Points, in no order, along strands that fork, close into loops and pass close to each other.
Points whose rows are less than 43 apart are linked; no others are. Some points are linked to none.
K680: [-11   4  -6   3   7  19  -8 -18 -20 -16   2  -6   4  -3  -5  19   2  17
 -10   3]
K274: [ -9   5  14 -15  21 -11   4 -11  14   7  20 -19  19   2 -12  -6  13   4
   3  -3]
K513: [  8  -6 -11   1  -2   0   1   7  12  14  -1   1   6   4  -7  11 -20   7
   9 -15]
K958: [-10  24   0 -19   0  -8 -21   0  -2   4   6   7   4   5   7  -5 -20   1
  15   3]
K868: [ -1 -10   8   9 -23  -9  12  26  14   4   0  11  -4   9  -4 -15   1 -17
  23   5]
K111: [ 19   3   8  -7  -3  14   6 -16   7  -6  12  -9 -18   7  14   1   1  20
 -12   6]
K50: [  8 -16 -15  24  -3  10   0 -11 -12  -3   2  -3   4 -16 -16   6   6   3
  -9   6]
K859: [ 22  10  -2  -6  -3   5  21  -1  -5  -3   3  -2 -15   3   8 -25   7  -9
  -8   8]
K850: [ 11   1   7  -3  14   9  14  -3 -10  -4  11  13 -26  -5 -10   1   2  -2
   1  21]
K998: [-22  16  23 -12  11  -7   7   4   7   5  17  -4   1  17   5   7   0  -2
  16   3]
K928: [ -6 -17   1   8  18  -8 -15   4  -7  -3 -20   4   3  -4 -10   9  -4   4
 -21   2]
K200: [ -6   0   1  -6   8 -10 -17 -32 -14  -7   4  -2 -12 -24  -8   6   2  -6
 -10  10]
K359: [  2 -11 -10  16 -15  -4 -23 -16   6   2 -18  12 -24 -20  17 -16 -18   0
 -15   8]
K259: [ 16   7   0 -11  15 -11  -2  -7  11   9  -4  -2 -21  10   5  -5  -5   8
 -22   1]
K606: [ 12  -2 -16   2  -2  17   0  -7   1  -1   5  -1 -25   3  16 -12  -8  20
 -13  17]
K367: [ 12  -6   7   5  12  -7   2   5 -12  -6   1  26 -30   0 -17   6  -3  -8
  -5  19]
K605: [  5  -4   6  -5  -1   4  22 -12  11  10  24 -10  -4  -5   5  -2   3  -6
  21  -7]
K560: [ -2   5  10  -9 -21 -14  20  11  17  -4  -8 -26  25   6   3  -1  13 -20
  -7  -7]
K935: [  8 -15  10   8 -30   9  11  -3   0  -3   5   4   0  -8  -3   6   5  -8
  25   2]
K333: [  8 -17   3   7 -36  14  10   3  14  -1  -1  -1  11   2   2  16  -1  12
  15  -2]
K563: [  4   4   7   7 -16 -18   6   7  -9 -17 -17   3   5   2  -9  16  14 -22
  -8  -6]
K932: [ 13  -9   9   3  -2  10  18  22  -1  -8 -12   1   6   4   8  -5   0  -8
  -3  -9]
K726: [  7 -13  -1  -5  18  -6   1  -7  -5  -5  11  -5   8  -5 -19 -11  19   2
 -13   7]
K391: [  6 -10   1  -1   3   5  17  -3   5  -7  11 -22  21   4 -10  19   7  10
  -5  -5]
K325: [ -6  17   5 -18 -13  -8  14  12  13   8  -4 -14  15   7   8  -3   3 -14
   3 -15]
K387: [ 14  -1   3   3 -10 -15 -10   4  -6   0 -14  17 -12  -4   5  -3 -10 -10
   7   3]
K739: [ -6 -10  -3 -11  28   4  -2 -11   0  -2  21 -15  21  -7 -20  -4   8  13
  -6   6]
K35: [ -5  -3  -5   4  -3   0 -25 -12   6   2 -12   6 -23  -3  31 -20 -11   8
 -19  11]
K904: [ 21 -12   0  17   2  10  20   9 -16  -7  -3   3   4 -13 -19  13   5  -5
  -1   7]
K169: [ -8  13 -12  -9  -1 -16 -20  -1   2   4   1  -1  15   2 -12  -3  -9   1
   1  -2]
K587: [ -1  -3  10  -5  -7  11  -8  -1   5   9  -9  15  12  -6  13  17 -13  -8
  24 -26]
K402: [-11  -3  15  -4  -8   8  -1  -6   8  -2   1 -10  15   2  22  -8   9   4
  15  -6]
K509: [  7 -14 -13  14   8  -4   2 -18   2  -5  12  -9   5 -13 -30  -4  25  -5
  -8   5]
K538: [ -5  26   9 -16 -12   5  13   4   6  -6  14  -4 -11  15  28 -18  -1  -2
  12   9]
K784: [  0  13   4  -1  18  10  15  -8   6   9  15  -8  -9   1  12   1   2  -1
   6 -11]
K180: [ -3  -2   2   8 -26   5  30  36  16   2  -8  -1   7   2  -1 -17   3 -26
  22   2]
K344: [ 13 -11 -29   1  14   9  -7  -8   4  10   5  -4  -3 -11  -8 -13 -10  19
 -17  -1]
K156: [ -3  16  -2 -11  18 -17   9   7   3   8   1  -7  -2  15 -16   1  11  -6
  -9  -4]
K821: [ -6 -14   3  16 -14  13  -6  17  16   7 -13  15  -7  20  24 -13   6  16
   3  -1]
K987: [  2 -17 -12   7  17  -3 -18 -17  12  10   2  -6  -4 -20 -14   0 -16  10
 -16   3]
K216: [-12   1   2   0 -40  19  17  24  22   0  -8   0  20   5   6  -7   4 -12
  19  -7]
K873: [  3  -2  -8 -10   9   3 -17  -4   4  16   1   7  -3 -15   2   8 -30   3
   7 -10]
K186: [ -7  -4  -7   5 -11  11 -18  -6   7   4 -10   4  -8   9  27  -8  -4  16
  -3  -4]
K261: [-13  -7  -9  21   3  12 -11  -4 -19 -10 -12  20 -19 -20   3  -4   1  -7
  -8  12]
K503: [ -6  -3   1   4 -32  12   9  23  14  -4  -7  -7  13  16   3   7  -8   9
  14  -6]
K882: [ 19   3   5   0   6  -3   5 -21   8   4   7  -3 -24   2   3   1  14   7
 -15   2]
K952: [-15 -20  11   3  20  -6 -18   9  -5  -2 -11  -5  16   6   1   8   7  12
 -11  -3]
K103: [  3  -7   9  -7   8  -4 -15 -20 -13 -12   0  -6  -6 -12  10  -4   0   6
 -11  16]
K514: [-15  21 -24   5   9  11   2  -6  -7   9  15  15 -16   3   7  -9  -4   6
  11  -8]
K439: [  0  -6 -13   6   9 -23 -16  -4  -3   2 -15  -8   0   3  -9   2   6  -1
 -24   0]
K204: [  8  -3  10  -4  24  -1  -6  -5  15  15  -8  -2 -18   5  22  -6  -5   8
  -7  -9]
K397: [ 21   5  10   5 -11   0  19  15   3 -10 -10   3 -10  10  15 -19   8 -11
 -10   8]
K589: [  8 -16  12  -4  10  11 -10 -16 -13  -2  -3   1   0 -20   9   8  -5  -3
   8  -2]
K411: [ 17   2 -16  -1   1 -13   5   9  14  14  -6 -10   9   1 -11   0 -11  -2
  -5 -16]
K895: [-15  -9  -2  12 -10  -9   0  19  -7   3   2  18  -8   7 -14 -10   0 -11
  26  14]
K285: [ -7   1  -6  -7 -10 -22  -6   0  -1  -5   4 -16  27   2 -14  -3   8  -2
  -4  -2]
K539: [ -5  10  -2 -13  -2   9 -25  -7  -4   9  -2  13   1  -3  12   5 -26   5
   8   1]
K975: [ 22 -10  -5  14   8   1  11  11 -10  -7 -15  10   6  -6 -20  23   0  -2
 -18  -7]
K47: [ -2   7   5   4 -15 -13  -5  -1   1  -6 -13  -1   9   3   7  21   9  -3
   2 -13]
K46: [ -8   3   3   5 -28  -1   7   2 -10  -8   5   4  10  -3   4  -6   9 -13
  26  -4]
K508: [ 11 -12  -5  20   4  21   0   4 -16  -2 -16  17  -6 -24   7   0  -9   1
  -7   7]
K22: [-17 -13   4  14  -8   7  -2  17  13   5  -9   8   6  18   7   4  -2  16
  11  -6]
K6: [ -7   0  -7   7   1  26 -12 -12 -15 -10 -13   1   5 -14  16  18 -13  12
 -10  -8]
K182: [-14  -8  -5  -3  26  15 -12 -20 -10  -5  13 -12   7 -10 -16  14  -1  16
  -9  11]
K569: [ 10  -6  22  -3  -2 -14  12   9 -11 -17   0   2   1   8 -12  14  15 -14
 -10  12]
K616: [  9 -14  29  -2  -6  -9  14  22   0 -11  -7   2   8  14   4   6   9 -13
   3   7]
K84: [ -9 -13  -8   1  30  -1 -24 -11  -1   5 -16  -3   3 -20  -6  11 -12   7
 -25 -11]
K164: [-11  24   8 -15  16 -16  26   6  24  13  15 -13  -7  10 -18  -3   6 -13
   3  -6]
K119: [  5  -3  -2   5  -8 -17   3   6  15   1  -4  -9  -2  20   3 -10  13   8
  -9   3]
K329: [-16  19  -6   1   7  10   7   2  -4   4  13   5   1   6  19  -5  -2   0
  17 -12]
K907: [-12  22 -14  -9  -8  -5   1  13  -7  -3  17  -2  -6  19 -21 -13  -1  10
   8  20]
K758: [ -4  14  -2   3  -4   0  -2 -12 -10  -8   3  -3  -4   4  -1  15   6   1
  -4  -5]
K408: [  7  -2 -16  15  -4 -27 -18   0  -2   3 -16   7 -12  -3 -21  -5   1  -8
 -21   8]
K28: [  5 -13  -4  23   2  22  -6  -3 -15  -1 -21   5   6 -11  20   6  -3   5
  -7 -13]
K908: [ 12   1 -11   8  11 -14   0   1  -9   4  -8  18 -25  -1 -28   6   0  -3
 -12   9]
K710: [ 11  16  -2 -21  -1 -13   1   5  -9  -1  -5 -10  21   5 -10  21 -15  -5
  -9 -12]
K44: [-12  -9  15  -5 -20   7 -16  -6   7   2 -10   8  17  -1  13   3  11  -3
  25 -15]
K360: [-18   0  19  -7  15  -4  -2   2  11  10  13 -11  14   6  11 -10  10   1
  18  -3]
K176: [  4  12 -11 -18   4  -8 -10 -29 -11  -7  20  -7   5 -13 -19   2   5   3
 -11   9]
K541: [ -1  13  -4  -1  -3 -10   9  14  13  12  -8   6  -3  11  12  -1  -3 -18
   8 -27]
K396: [ -2   8  10  -9   7  -5  30  -2  16  11  25 -14  -9   0 -18   6  14 -13
  13  -2]
K706: [ -9  29   9 -20 -16   7  15  14   9  -4   8 -15  11  17  15 -16  -2  -5
   6   2]
K306: [-11   1  -3   5  -5  -1  -4   5 -19  -9   5  12   4  -6  -6 -13   3  -8
  17  10]
K763: [ -5 -22   2   7   5   4  -6   6  -5  -8   0 -12  26  10  -8  17  11  13
 -15   3]
K138: [  4  16 -25  -8  10   7  -2  -2  -6   9  10   5  -7  -4  -6 -10 -11  10
  -5  -4]
K658: [  6   4   7  -7   5   7  -4  -2 -12   3  -5   7  15 -12  14   1  -9 -13
  12 -17]
K429: [ -1   0   1   2   8  18   3  -1 -13  -8   7  11 -21  -3   8   1  -9  12
   2  14]
K309: [-16  28  10 -20   3 -23 -12   9   7   2  13   2  -2  22   4  -4  -8   7
  14   8]
K415: [-14   1 -13  10   6  10  -9  -5 -30 -10  -1  13  -4 -19  -7  -8   6  -7
   7   6]

A fork is a point with three links, a tip a point with one. Leave the first point through the second and follow the links. Name the first fork or tip that comes.
K176 / K200 -> K360
K396 / K605 -> K928
K408 / K908 -> K204
K397 / K932 -> K680
K84 / K987 -> K156

A piece is all that can be reached along the links. How many separate loops has the piece of each point below (a circle has one, a figure eight two, a Y none), and how many tips (points with one link)?
K50 -> loops 1, tips 6
K763 -> loops 0, tips 3
K541 -> loops 0, tips 3

Name the points in between on the shortest way along the links from the first point to the second, in order.
K329 / K259 -> K514 > K138 > K344 > K987 > K84 > K928 > K439 > K408 > K908 > K367 > K850 > K429 > K606 > K111 > K882
K868 / K182 -> K895 > K306 > K415 > K261 > K508 > K28 > K6 > K680
K975 / K821 -> K904 > K50 > K509 > K726 > K739 > K182 > K680 > K6 > K28 > K508 > K261 > K415 > K306 > K46 > K935 > K333 > K503 > K22
K508 / K589 -> K28 > K6 > K680 > K182 > K739 > K274 > K360 > K402 > K44 > K587 > K658
K958 / K397 -> K309 > K998 > K360 > K274 > K739 > K182 > K680 > K758 > K47 > K563 > K569 > K616 > K932
